The views of a scene show one set of named points, each view turned or mirrored, and shifted as a whole, with a little noise and some points left out.

Scene 1
View 1
Z642: [ -4  -7  -7 -14 -14 -32  15  -8  44   4  14  -9  -9 -26  -3 -73 -26  -7
  12 -10  62  21  10 -27  -4 -14 -45 -35  28  -1 -33   2  69   9  20]
Z540: [ 26 -11  15  -4 -49   8  36  -4 -29  46   9  19  27  50 -24 -10   9   6
 -13 -51  -1 -32 -40  33 -35  26 -10   9  20 -21  -5 -13  13 -24  -5]
Z783: [  5 -12   8  13 -14 -12  10 -12  -5  25 -10   8  -2   8 -22 -11   5   0
  -7 -20   4 -10 -14   3 -23  -2 -11 -17  39  -1  -5 -19  20  -7  -2]
Z402: [ -1 -16  18  -8  -5  -6   1 -19  21  36 -36 -29  -5 -14 -19 -11  10  -9
  -1 -11 -12 -11   7 -12 -19  -4   8 -34  18   1   0  -7 -13  -1 -19]
Z97: [ 21  12 -11  -9 -21   2  37  20 -51  -6  44  26  -6  30 -13   5 -15 -28
  -4 -22  32 -21 -28  10 -24  29  22  17  25  -9  -3  -7  34 -25  18]
Z49: [  3 -12   5 -14 -12  -2  14  -5   6  38  -4 -14   3  15 -14 -19 -11 -14
 -13 -25   9 -15 -12  19 -15  -2  -9 -31  14  -2 -10  -1  13  -7  13]
Z157: [  6  -8   6  -4  -5   5  12   0 -23  31  -7  -4  -4  22 -21  16  -1 -21
 -17 -21 -10 -27 -18  21 -21   5  19 -18  20   1   4 -11  -6 -13   5]
Z651: [ -4 -18   5  33   7 -15  -8 -13 -13  31 -23  11 -12  11 -29   9   2  -1
 -22 -15 -12 -13 -16  21 -19 -23 -13 -34  51  13   2 -32  14   1   9]
Z38: [ -8  -5  -8  21  23 -16  -7   0 -17   6  -8   5 -29  -2 -22  14 -14 -23
 -17   2   4  -6  -6   9 -11 -23   6 -34  46  19   2 -23  21   1  23]
Z17: [ -1 -17   9   4  -4  -9   2 -13  11  36 -20 -12  -3   3 -20 -12  -2  -6
 -12 -17  -1 -11  -6   9 -17 -13 -11 -36  28   4  -5 -14   9  -1   4]
Z593: [ 14  -8  -5 -19 -17  11  28  14 -29  45  25   5  12  55 -14  -1 -24 -26
 -28 -41  15 -32 -36  58 -19  10  -7 -19   5  -5  -9   1  21 -17  37]
Z179: [ -4  -7  -5  12  -4 -25   6  -9   6   4   0   7 -16 -11 -15 -27  -9  -7
  -1  -8  27   5  -1 -12 -13 -13 -19 -24  45   4 -12 -18  45   2  12]
Z792: [  7  -6   2 -15 -13  -3  19  -2  -2  23   4  -7  -2   9 -13 -16 -10 -18
  -5 -19  16 -13 -10   5 -18   6   0 -19  17  -4  -9  -2  17 -11   9]
Z738: [ 18  -8  -6  11 -30   1  29  11 -50  40  30  39  17  69 -23   1 -15  -5
 -33 -49  14 -30 -51  63 -27   8 -26  -2  33  -7  -8 -20  41 -20  36]
Z100: [ -6  -2 -16   8  24 -11   1  11 -20   4  10   3 -28   5 -16  11 -27 -35
 -19  -1  17  -9  -8  18  -7 -19   9 -35  35  20  -2 -13  29  -1  37]
Z63: [ 11 -13  10   4 -43 -23  24 -17  19  23   3  13  13   3 -17 -59   1  19
   7 -33  34   4 -14 -14 -22   4 -47  -7  38 -16 -24 -14  53  -4  -7]
Z282: [  7 -13  21   7 -11   2   5 -16 -11  34 -33 -11  -2   4 -28  16  22  -5
  -8 -17 -28 -24  -9  -2 -27   6  25 -15  27  -2  11 -19 -24 -12 -25]
Z669: [ -6 -17   8  29   7 -15  -9 -16  -2  29 -29   2 -12   1 -28   3   5  -2
 -17 -11 -12  -9  -9   9 -19 -22  -9 -35  47  12   1 -28  10   2   3]
View 2
Z783: [  4   9  -6 -19 -21  -6 -17   8  23   5  -9  16   5 -13  23  -8  23   1
  26   2  15  -5  -7 -24  23  -2  -3  13 -14  22 -13 -15   8   6  21]
Z49: [  0 -10  -5   1  -8  -5 -17  10  29  14   2  13   5 -18  28 -21  27   5
  28   2  33 -22  -3 -28  39  19   2   8 -29  -4  -6  -8  14  -9  30]
Z651: [ 21  -4   0 -11 -40 -10 -21  10  17  12 -26  18   6   8  23  11  13  19
  31 -13  24 -18  -3 -10  27   4 -16  10   1  31  -4 -30   5  20   9]
Z540: [  4  18  12  -5   2 -23 -20  15  44  32  -8  34 -15 -49  30 -31  23  -2
  64  44  -1   3 -14 -32  -2   2  25  -8 -17  15   1 -27  33  -2  58]
Z402: [-11  11   0   0 -31   5   8  35  10   5  14  15  -3  -7  11  -9  26  -3
  12 -33  39  -2   4 -31  57  13  13  20 -40  17 -21 -24   0  -8  10]
Z97: [  1   6  -5  14  16   5   4 -28  39  -2  -9  32  18 -47  43 -29   4  -9
  19  40 -14 -12  -9 -32 -10 -37 -11 -18  13 -16   8   7  31 -15  39]
Z179: [  0   1 -26 -34 -13   4 -26 -11  21 -17  -8   1  25  -4  28  -9  27   1
   1  -4  17 -12  -8 -24  29  -6 -24  24 -15  13 -21  11  -1   6   8]
Z593: [ 15 -26   7  25   9 -17 -22  -9  47  31 -11  28   5 -37  45 -30  15  15
  52  38  22 -38  -8 -23  12  18  -2 -18  -7 -24  18  -9  36 -11  52]
Z17: [  3  -6  -4  -5 -25  -3 -15  19  18  10  -1  12   4  -3  22  -9  26   8
  21 -17  38 -18   0 -22  47  18  -2  15 -26  11 -11 -17   4  -1  15]
Z792: [ -5  -3  -8   0  -3   1  -8   3  28   4   5  15  10 -24  28 -23  22  -1
  18   5  22 -15  -3 -30  32   4   0   6 -23  -5  -9  -2  14 -11  27]
Z38: [ 16 -13  -8   3 -32   7  -5  -9  13  -5 -19  16  24   9  29   8   4  13
   5 -20  22 -27   1 -10  32 -12 -33   4   9  10  -2  -9   3   7  -1]
Z738: [ 26 -12   6  -2   5 -28 -44 -17  52  31 -33  30   5 -38  47 -21  13  17
  69  59  -1 -27 -16 -16 -15   3  -8 -19  10   2  18 -15  39   9  57]
Z63: [-11  19 -29 -62   5 -12 -50   4  34  -7   0  -3  10 -25  26 -30  49 -10
  25  25  10   5 -18 -35  18   8   4  33 -42  23 -29  13   5   5  34]
Z100: [ 15 -25 -10  13 -19   8  -6 -21  22  -4 -17  15  30   1  37   0   6  14
   3 -11  25 -38   1 -12  30  -8 -38  -3  10 -10   3   2   9   0   5]
View 3
Z63: [-16   2  47  -1  -6   8 -39  25 -15  62 -19   3  -5 -24 -16  -9  27 -28
 -21 -24  17  -5 -42 -64   6 -12 -12 -15  15 -23  36   5  26  -8  19]
Z97: [ -5   3  14  35 -10  -3 -54  27  11  19 -22 -30  18  37  -9 -62  43  -7
   8 -16 -15  24 -29 -16  11   1   9 -11 -30   2 -10  35  10 -17 -37]
Z17: [-14  -3  37   7   2  -5 -22  18  12  11 -23 -18 -31 -17   2 -10   8   7
   5  -6  22 -15   6 -40  -2 -10  12   0  23  12   3 -11  17  -5  20]
Z651: [-13  -7  52   0  11   1 -11  22  41   0 -36 -19 -32 -15  -8 -36   9   9
  20   9   3 -12  -1 -15   2 -12  10 -17  28  20   9 -12  10  -7  35]
Z669: [-19  -7  46  -1   7  -2 -10  16  32   6 -32 -21 -38 -20 -10 -30   7   3
  20   2  12 -20   3 -16   2 -11  12  -5  28  20  11 -10  17  -3  39]
Z642: [  9  -9  43  31 -26  -6 -20  14 -36  95 -20  -5 -46 -36 -21   2  52 -13
 -24 -26  13  -7 -28 -63  15 -33 -10  31  37 -26  23   2  10  15  -1]
Z49: [ -5   4  32  17   0  -5 -33  23   2  15 -17 -18 -20  -4   9  -6  14  13
  -4  -6  19  -1   1 -55  -3  -6  12  -3  11   6  -8  -6  12 -10  -1]
Z179: [ -7 -11  42  19 -11  -3 -18  16   3  51 -28 -16 -36 -20 -22 -30  35 -11
   5 -14   4  -9 -19 -26  12 -21   1  14  26  -1  18   4  14   6  14]
Z792: [-10   2  24  22  -7  -6 -35  19  -1  21 -17 -22 -15   0   1 -17  22   3
  -1 -14  15  -2  -2 -44   1  -6  13   4   3   5  -6   5  17  -8  -6]
Z282: [-44   2  16  -4   6 -11 -31   9  26 -20 -18 -31 -11  -2   3 -24 -13  -9
  22 -15  33 -27  20 -20  -8   8  26  -2  -4  31   2  -2  41 -10  29]
Z738: [  9  13  53  10  18  18 -52  49  34  -2 -29  -9  24  26   8 -47  29  19
  -2  16 -22  37 -41 -42   4  -3  -6 -62  -9  -2  -8  10 -11 -38 -15]
Z783: [-20  -1  38   4   2   0 -28  20  17  18 -25 -17 -16  -9  -8 -27  13  -8
   7 -10  13 -10 -11 -31   2  -7   8 -11  11   6  13   2  22  -8  20]
Z157: [-17   2  22  14   5  -8 -35  20  24 -15 -22 -31  -9  11   8 -30   7  11
  16  -3  13  -3  10 -25  -4   4  23  -9  -4  25 -16   1  17 -15   0]
Z593: [ 13  13  34  26   9   3 -50  39  15  -5 -18 -20   7  26  20 -22  24  33
  -5  11  -5  30 -13 -56  -1  -1   9 -34  -7   6 -29   3  -9 -30 -31]
Z540: [-24  18  31  -5  15   9 -62  37  17  -7 -17 -10  35  19  11 -25   4  -6
  -6  -6  12  14 -26 -56  -7  13   4 -51 -23   0   3  11  23 -37  -2]
Z100: [ 10 -12  34  38  -7 -10 -12  18  24  18 -33 -34 -44   3  -9 -46  40  21
  22   4 -11   4   2  -7  10 -20  15  14  21  19 -15   3  -6   4  -8]
View 4
Z642: [  3  -6  39  18   9  27  62  57  -9   9 -26 -11 -19 -32   6  -2   1   9
 -16  -9  11 -40 -15 -14 -68 -19 -59 -14 -21 -27  19  33  44  -9 -39]
Z49: [  8  -7   1 -16  16  13  14   0 -10  37 -19  -3 -12 -12  18 -17  -4 -12
  -9 -22  11  -8  -2   2  -7  -2 -21 -10 -28  -7   9  26   4 -31   5]
Z783: [  6  -1  -1 -29  15  11  14  -6   4   8 -10   2 -23   6   7  -5   3  -5
 -20 -12   8  -8   2 -16  -4 -26 -25 -16 -18 -15   1  15  10 -19  10]
Z17: [  5  -6  -3 -15  19  24  14  -8  -3  25  -9   3  -5  -6  15 -19  -9  -1
 -19 -20  19 -14   5 -12   1 -23 -31 -21 -20  -1   9  16  16 -30   9]
Z63: [  4  -2  -5 -27  -7   5  30  36   1   0 -34 -15 -41 -15   4  10  15  -7
 -18 -20   2 -18 -13 -19 -42 -39 -40 -12 -32 -32 -16  34  36 -12 -21]
Z669: [  5  -2  -3 -19  26  27   8 -20   9  10   1  11  -2   5   7 -11  -6  10
 -28  -3  25 -13  15 -20  20 -37 -36 -28  -5  -6   7   1  12 -21  21]
Z540: [ 13  -2 -28 -64  -2 -23 -12  -9  -3  24 -34 -12 -46   8  10   5  19 -36
  -4 -26 -13  16  -9   3   6  -8   6   2 -41 -25 -25  31 -17 -25  17]
Z157: [  9  -2   1 -29  26   5   2 -32  -4  27  -1   8 -15  16  15 -21  -6 -16
 -11 -17   4   7   5  -3  11   1  -5  -9 -19  -2  14  15 -17 -30  28]
Z282: [  1   0 -21 -37  20  12   3 -48   0   9  10  12 -16  32  19 -33 -16 -10
 -18 -38  11  10   5 -26   6 -28  -6 -22 -19  14   5  10   8 -42  32]
Z38: [  9  -2  35  -3  42  25  20 -17   6   9  12  16  -1  12   2  -9  -8  10
 -22  16  17 -16  14 -12  10 -11 -35 -21   5 -12  30  -2  -8  -7  20]
Z593: [ 21  -7  10 -32  19  -9  -6   0 -14  58 -33  -8 -20 -15  12   1  14 -32
   1  -4  -5   6  -1  30  16  32  -1   9 -33 -26   6  30 -41 -19  18]
Z97: [ 14   3  39 -35  24 -26  20  -8  -5   1  -9  -2 -50  30  -1   6  17 -31
   1   3 -28  15 -11   4 -27  27   5  11 -19 -34  17  25 -41  -1  14]
Z402: [ -2  -4 -11 -13  17  28  22 -23  -5  18   4   9  -3   7  25 -41 -24  -2
 -19 -44  20  -8   1 -25 -15 -29 -24 -26 -22  18  12  17  31 -46  12]
Z738: [ 24  -3   1 -54  13 -21 -17   7   1  36 -40 -13 -37  -8  -1  32  35 -30
  -7  18 -11   7   3  25  32  10  -6   9 -27 -49 -15  22 -46   3  22]
Z100: [ 13  -3  49   2  44  20  25  -9  -1  21   5  11  -2   4   4  -7  -4   3
 -15  19  11 -15  11   1   4  11 -31 -12   2 -16  38   5 -21  -6  17]

In a view up to two points have been moved. Name them for each view, in the order of its rows, or write none.
view 1: none
view 2: Z17
view 3: none
view 4: none

Scene 2
View 1
Z315: [ 17 -15 -13  -8 -13  12  10   4   4 -16  -1   1 -13 -16  -3 -11 -18 -25
  -2 -13  -4  10  18   5 -14 -17 -17 -27  -4  18  -9  17  26 -32  -5]
Z244: [ 12 -29 -26  15 -14  21   0  13  11 -13   1  10  -9 -18  15 -12 -13   2
   7 -18  -2   9 -13   0 -25 -20  -2 -26   4  20 -21  24  45 -24  -6]
Z640: [ 21 -15 -19  -5 -12   4   3   8  13 -25   0   6 -19 -26 -13 -18  -5 -13
   9 -11   5  12  15  14 -13 -15  -8 -21   8  14  -6   8  17 -38 -15]
Z360: [  6 -28 -11   7 -11  28   5   6   4 -14  -3   8   0 -15   5   3 -26 -15
 -17 -17   4  21  11 -14 -25 -17  -9 -29 -15  20 -16  21  53 -24  -2]
Z36: [ 19 -21 -25   9 -13   5  -3  13   7 -20  12   7 -14 -12  14 -21  -8  -8
  32 -13 -20 -14 -10  18 -26 -23 -13 -25  13  15 -19  28  22 -29   0]
Z116: [ 11 -12 -16 -19  -9  12  14   5   2  -2   3   4 -10 -17   4 -12 -14 -34
  -1 -14  -3   9  21   8 -16 -20 -16 -22  -8  16   0  17  36 -34   4]
Z191: [ 16 -23 -12  12 -15   9  -1   9  -3 -26  14   1  -8   4  17  -7 -27 -22
  24 -12 -34 -21  -1   9 -33 -22 -29 -36   0  16 -28  41  22 -22  10]
Z692: [ 24 -10 -12  -7 -15  -1   7   5   1 -24   6  -4 -18  -8  -3 -19 -16 -28
  20  -8 -19  -9  16  19 -14 -19 -26 -30   5  16 -14  23   6 -34  -2]
Z81: [ 13 -19 -22  -5 -15  20  15   7   5  -2  -8   2 -11 -19  11 -13 -16 -13
  -7 -18   3  18   0   0 -11 -17  -5 -27  -3  23 -16  20  44 -25  -5]
Z678: [ 15 -25   2  12  -9   5 -15   7   4 -49  20   9  -7  -6 -19   5 -25 -30
  12  -5 -18  -8  31   1 -42 -18 -31 -30  -7   6  -9  21  15 -36   1]
Z901: [  3 -33 -14  15  -5  23 -12  12   9 -24  14  19   1 -14   6   5 -19 -14
   3 -14  -4   6   8  -9 -44 -23 -12 -23  -9  11  -9  23  54 -29   5]
Z79: [ 12 -16 -14 -12  -4  11   0   8  10 -16   8  13 -10 -26 -11  -9  -8 -27
   1 -12   8  15  27   6 -23 -19 -10 -17  -5  11   7   7  36 -42  -4]
Z14: [  1 -23 -32  -9  -5  24   9  13   8  15   4  17  -3 -22  28 -12  -7 -15
   3 -22   2  13  -6   2 -26 -24   2 -15  -5  18  -3  21  70 -28   8]
Z744: [ 22 -18  -8   2 -19  13  10   1   4 -29  -8  -4 -15 -15 -10 -10 -23 -15
  -7 -12  -1  14  14   1  -9 -13 -16 -35  -2  21 -23  18  16 -28 -14]
Z273: [ 11 -51  -1  59 -19  32 -26  11  11 -65   6  14   2  -9 -13  20 -39  16
  -9 -15  -5  12  -3 -30 -51 -13 -11 -43  -8  15 -42  30  40 -15 -16]
Z922: [ 28 -16 -36   4 -20   6  10  11  16 -15 -11   3 -27 -31   4 -35   4  13
  19 -17   7  13 -19  20   0 -15   8 -23  25  22 -22  11  18 -31 -24]
View 2
Z360: [ -7   0  20   5  14 -34  -4   3  -7 -11  -9  11  -4  15 -24 -15  13   8
 -24 -17  15   8  15  13 -13   5 -14  -1  15   7 -29  -3  33  28   3]
Z14: [-10  -9  -6  14   7 -41  -6  22   1 -18  -5   1 -26  23 -15 -17  14 -10
 -27 -22   1  27  -4  22  -5  -1   5 -30  14  24 -29 -10  28  38  -3]
Z640: [ 18 -14  26   0   6 -27  19  16  20 -21   3  10  13  42 -21 -27  28   2
 -20   0   0  -5  13  -1 -26   3   3 -21 -10  14 -49  -4  18  35 -10]
Z678: [ 27  -3  56   7  32 -20  20 -11  17 -25  16   4 -12  19  -1 -27  28  23
 -18  -7   4 -11   5  -9 -28  -8 -12   2  -8 -13 -49 -17  25  35  13]
Z244: [ -8  -6  11   5  13 -28   1  17  12 -10  -8  16 -10  38 -10  -5  25   0
 -38 -16   7  14  15   6  -3 -10   6 -21   9   2 -41  -7  29  21  -1]
Z901: [  7  -9  27  13  22 -30  -4   4   4 -17  -5   9 -20  12  -5 -15  21  14
 -34 -26   6  12   3   5 -13 -12  -2  -7  10  -4 -34 -10  33  38  12]
Z744: [  1   3  30  -4  13 -26  18   4   9 -13   5  10  13  39 -25 -19  21   7
 -15   3  13 -10  26   2 -20   8 -12  -5   0   6 -46  -4  23  17  -7]
Z191: [ -6  15  35   7  36 -19  23  -4  22 -19  25  -1 -36  40   9 -11  25   7
 -22  -5   6   4  10   2  -4 -13  -4 -16  -1 -11 -51 -27  29  11   8]
Z692: [ 10   5  34   1  21 -22  32   3  25 -25  26  -2  -9  48  -9 -27  26   2
  -9   9   2  -7  11   0 -21   3  -5 -21 -14   7 -54 -17  17  21  -6]
Z922: [  0 -15   5  -4  -3 -24  19  35  30 -11  -6  20  16  70 -19  -9  35 -14
 -35   0   1   4  26  -2 -10  -6  20 -39  -8  17 -54   1  17  17 -20]
Z273: [  0  -3  51   2  30 -18  -8  -7   1   4 -23  35   4  16  -5   8  29  33
 -53 -32  24  -2  34 -13  -8 -28  -8  24  18 -42 -41  -2  41  14  22]
Z116: [  8  -3  16   8  12 -35  12   8   6 -26  12  -5 -12  23 -22 -34  14  -1
  -7  -1   0   5  -1  16 -23  13  -9 -20  -1  26 -37 -12  21  39  -7]
View 3
Z81: [ 17   8  13  14 -11 -11  -4 -27 -13   7   8  11 -29 -22  15 -25  10   8
 -14   6  22 -10 -13  -7  -5  -6  17  12  20   4  32   4   7  -2  16]
Z36: [ 29  -9  13  10 -19 -14  -5 -14   5 -19  25   0 -15 -31  12 -14  -6 -20
 -12  -7   4   4 -18 -25  -9 -23   3  13  19   3   2 -23  15   0  23]
Z191: [ 46  -3  12  12 -20  -1  -3   1   8 -19  29  -5 -26 -14  13  -8  -9 -13
 -18  -1  19  -7 -11 -39   3 -26  -5  32  29  10   3 -22  17  15  18]
Z79: [  5  15  10  16 -15 -23 -20  -6 -12  10  19   2 -14 -37  14 -17  -1  23
  11   5  24 -15   8   0 -13  -7   3  11  12  -1  13 -10  15 -13  15]
Z315: [ 23   8  10  12 -13 -12  -5  -6 -11   4  15  12 -21 -23  18 -14   1  15
  -5   5  28 -11   0  -5  -7  -5   8  19  15   1  13 -10   7  -2  13]
Z244: [ 12   1  18  21 -14 -10  -7 -30  -8  -7  12  -3 -25 -19  11 -20   5 -13
 -14   5  11  -3 -12 -17  -6 -26  16   8  28   2  32  -1  15  -3  23]
Z678: [ 24  10  14  25 -18  -9 -15  22  -5 -11  30  -9 -11 -14  17   7 -18  10
   9  10  30 -13  25 -21  -4 -29  -8  28  26  -2  -5 -31  20   0  15]
Z901: [  7  15  17  28 -18 -11 -24 -13  -8  -5  24 -19 -26 -19   8 -15  -5   4
   3  12  21 -18   6 -25  -3 -34   1  19  37   6  30  -2  27  -2  21]
Z744: [ 24   4  14  19  -8  -6   6  -1 -16   2   7  17 -19  -8  25  -4   3   6
 -12  12  30  -4   7   1  -5  -9  18  18  16  -5  14 -13   0  -3  11]
Z640: [ 10   1  14  14 -11 -21  -6  -8 -12   1  13  12  -8 -31  19 -11   0   5
   2   3  17   0   4   5 -15  -9  13   4   6  -8   4 -18   7 -15  16]
Z692: [ 39  -2   7   6 -16 -13   1   6   0  -6  23  15 -14 -27  20  -6  -6   4
  -9  -4  21  -3  -3 -12  -8  -4   1  23   8   1 -11 -28   6   2  13]
View 4
Z315: [ -5 -10 -20  27  30 -14 -11 -21  -3  -8  14   9  -9   6   1  -7  10   0
   3 -28  -1  -8   8 -13   2   4  -4  11 -17 -24  10  22  -3   0  12]
Z692: [ -4  -5 -21  25  35 -18 -23 -26  -2 -20   6   8  -4  15  -9 -13  11  -8
   1 -21 -19  -3   8 -28  -5   7  12  15  -9 -25  13  34 -21 -15  20]
Z116: [ -6 -14 -19  30  25 -19  -6 -26  -9  -3  15   9 -13   4  -5  -5  14   3
  -8 -30   6 -10  14 -20  -4  -1  -5   8 -14 -22  16  33  -8  10  13]
Z191: [ -3   4   5  29  16  -4 -19  -3   9  -7  10  15  12  24  -1 -20   8   6
  -3  -3 -22 -12  35 -33 -18  12   1  21  -8 -25   9  17 -22 -28  21]
Z922: [ -3 -21 -26  12  15  -8  -7 -39  -6 -30   1  17  -7   1   9 -17   2 -12
  -5 -37   9   0 -22  15  -2   3   0  41  -1 -19   9  13 -18 -51  -9]
Z744: [ -5  -4 -23  24  39  -8 -15 -16   2 -14  12  13  -5   4   6  -5   3  -2
  13 -27  -8  -8  -1  -6  11   9  -6  13 -21 -25   1   6   2 -11  11]
Z273: [ -4  10  -1  27  12   6  -9  21  43  -2  29  -4   8  17  41 -24 -17  20
  40  12 -21  -6  31  12   8   6 -27  21 -19 -21   5 -26  31 -31  -8]
Z79: [ -6 -16 -29  30  25 -26  -4 -29   1  -9  21  -6 -20   5   5 -11   8   1
   6 -25   3   1   9 -12   0  -7  -5   9  -9 -23  26  34   5  11   2]
Z244: [ -4 -14  -7  25   2  -4   2 -16   5  -6  15  13  -2   7  16 -18   2   8
  -4 -19  10  -9  14   4 -10   1 -16  29  -6 -19  12   6  -5 -29  -5]
Z901: [ -6  -8  -6  33   3 -13   2  -6  17   4  26  -5  -7  14  17 -19   2  16
   5  -4   2  -6  36  -9 -10  -5 -17  15  -7 -20  24  17   9  -5  -2]
Z81: [ -4 -16 -13  25  17  -4   1 -21  -8  -2  14  19  -8   0   7  -5   9   6
  -8 -33  17 -13   7  -1  -1   1 -17  19 -16 -21   6  11  -2  -9   3]
Z36: [ -3  -7  -7  22   9 -12 -13 -21   5 -19   8   8   3  20   1 -24   6  -1
  -7 -13 -11  -2  17 -18 -18   5   5  33   3 -22  17  24 -25 -42   6]
Z14: [ -6 -25  -5  31  -8 -12  15 -26  -9   7  19  12 -13   1   7 -12  13  14
 -23 -28  31 -12  24  -4 -18  -8 -22  21  -4 -18  22  27  -7  -4  -5]
Z360: [ -5 -10 -10  31  16  -5   3  -8   4   7  23  10  -8   1  15  -5   4  15
   4 -22  11 -15  21  -1   3   1 -26  10 -22 -22   8   5  14   5   2]
Z640: [ -5 -14 -33  21  30 -20 -12 -33   2 -21  11   1 -14   6   3 -14   3  -8
   8 -28  -3   3  -6  -3   3  -1   2  19  -7 -23  18  27  -4 -15   1]

In a view up to two points have been moved. Name them for each view, in the order of its rows, or write none.
view 1: none
view 2: Z116
view 3: none
view 4: Z692
